Points, in no order, along strands that fork, close into loops and pass close to each other.
Two points are linked if the straight distance between their rows is under 24.2. Some points are linked to none.
(56): [-21   2  -1 -20  -6   3   8   7  -3 -17   2  -7  -4   1   5  -5]
(429): [ -8  -6   6  19   1  16  16 -21 -12   4  10  25 -33 -41  32  13]
(235): [ 12  -5   6  12  -2  -2  -5  -2  -8   8  -4  -1   4 -15   8   9]
(293): [-31   8  -4 -25 -11   4  14  10  -7 -13   5  -2 -21  -5  23  -5]
(16): [ 41   1 -11  21   8 -17 -23   0   6  26  -9   0  21  26 -23   3]
(552): [ -3  -4   3  17  -1  12  11 -17 -12   7   6  23 -26 -39  33  16]
(582): [ 30   0  -7   7  13 -12 -17  -3  18  22   6  -1  15  33 -35  -5]
(296): [-22   3  -1  -7  -8   8  12   0 -10  -5   6   3 -26 -19  31   3]
(261): [ 15 -29  22  33   1   0  -1 -15   3  16   6  -1 -10 -12 -12   0]
(113): [  7 -12  14  24  -2   5   1 -10  -9  10   2   6  -5 -25  11  12]
(255): [-14 -12  12  11  -5  12  13  -8  -8   1  10   9 -24 -29  20   7]
(358): [  5  27 -17 -10   7   1 -13  10  17  -6 -12   2  38  31 -13  -9]
(343): [ -8  18 -12 -15   1  -1  -4  10   1 -14 -10  -1  19  15  -3  -5]
(133): [ -8 -19  12 -11  -1   6  10  -1  14 -15  14 -12  -8   3 -20 -14]
(197): [ 24   5  -6  12   3 -12 -15   2   0   8 -11  -3  20   6 -12   4]
(112): [ -9  47 -26 -15   4   0 -14  16  -4  -4 -28   8  38  20  12   3]
(304): [ 28 -17   9  20   8 -12 -10  -9   8  20   3  -5   2  14 -23   1]
(498): [-17  30 -18 -24  -2  -2  -2  12 -10 -10 -16   1   9   6  16   0]
(215): [ 24 -21  11  14  11 -11  -8  -9  15  20  10  -5  -3  20 -31  -5]
(551): [-10  12  -8 -19  -1   1   0   9  -1 -15  -5  -3  10   7  -2  -4]
(383): [ -8  25 -15 -16  -2  -3  -4  10  -9  -7 -15   0  11   1  13   5]
(273): [  3  10  -8 -11   2  -1  -4   6  14 -13  -2  -5  20  18 -18 -11]
(305): [-27  -6   4 -19 -10   7  14   6  -2 -16   7  -5 -14  -4   6  -7]
(268): [-28 -16   9 -18  -9  11  19   5   2 -19  13  -9 -17  -5   1  -8]
(144): [-29   4   0 -19 -11   8  14   6  -9 -11   6  -3 -26 -11  26  -2]
(31): [ 20 -17  12  23   3  -5  -6  -6   0  12   0  -4   0  -5  -9   3]
(115): [ 16   7  -7   8   1 -10 -10   4  -4   4  -9  -4  18   4  -5   4]
(38): [ -8  -5   6   9  -3  12   8  -9 -11   3   5  13 -22 -31  29  12]
(202): [  1  22 -12 -10  -1  -5  -8   9 -11  -2 -16   2  15   1  13   9]
(326): [-18 -17  12  15  -5  17  19 -12 -12  -1  15  11 -29 -31  19   6]
(121): [ 33   2  -9  17   6 -17 -19   1   3  15  -9  -2  20  15 -17   3]
(63): [  8   1   3   8  -2  -1  -4  -2 -12   8  -5   4   3 -19  14  13]
(107): [ -1  17 -11 -12   2  -1  -6   7   9 -10  -7  -3  25  19 -12  -7]
(542): [-35  27 -16 -35  -6   3  10  15  -4 -20  -6   0  -3  14  18 -11]
(479): [ 36   3 -12  13  12 -16 -19   1  14  21  -3   0  23  32 -29  -1]
(76): [-26  30 -18 -30  -4   2   3  14  -6 -17 -13   1   4  12  16  -6]
(609): [-23 -21  14 -17  -7  11  18   2   5 -18  16 -10 -17  -6  -6 -10]
(483): [  6  -3   7  15  -1   5   0  -8 -12  11  -1   8  -6 -29  19  15]
(569): [ 27  -7  -2   6  15 -11 -12  -4  20  15   5  -4  10  29 -35  -7]
(66): [-19  10  -6 -24  -5   3   6   9  -1 -19  -2  -5   4   6   2  -6]
(14): [-31  18 -12 -29  -7   2  10  12  -8 -16  -4  -1 -12   3  25  -6]
(292): [ -5  -7   5 -14   0   2   5   3  14 -14   6 -10   0   9 -17 -10]
(490): [-18 -10   7  16  -3  17  21 -18 -12  -1  16  21 -37 -36  30   7]
(449): [-16 -25  19  -9  -4   9  16  -1   9 -14  16 -11 -16  -6 -11 -10]
(128): [ 31 -10  -1  17   7 -14 -16  -5   5  18  -3  -5  11  18 -23   2]
(364): [ 18 -10  10  21  -1  -4  -7  -5  -5  11  -4  -2   4 -12  -1   8]
(35): [ 24 -15   7   4  14 -11  -8  -6  19  18  12  -6   0  26 -37  -7]
(151): [ 20 -27  20  31   4  -4  -5 -12   4  19   4  -3  -5  -4 -16   2]
(378): [  6  14  -8  -3  -1  -6  -7   6  -7  -2 -14  -1  17   3   1   6]
(506): [ 13 -22  17  29  -1   2   0 -12  -5  13   3   3  -6 -21  -1   6]
(430): [ -4  -1   0 -12   0   0   0   4  11 -13   1  -7   9  11 -14  -9]

How many points has the smallest loop of links through each point below? Write none if it is on no loop.
(268) | 13
(128) | 9
(326) | 6
(113) | 9

A piece is two or more points that can be reached from each other along the links. Count, over all rows, the pieces, the separate loops (a circle has one, a figure eight two, a Y none), the forks (points with three links) and the tips (points with one).
pieces | 4
loops | 4
forks | 1
tips | 1

Name the points in between on the shortest way along the links from the first point to the second, in order.
(235); (506) | (63) (483) (113)
(542); (115) | (76) (498) (383) (202) (378)
(268); (430) | (609) (449) (133) (292)
(215); (202) | (304) (128) (121) (197) (115) (378)
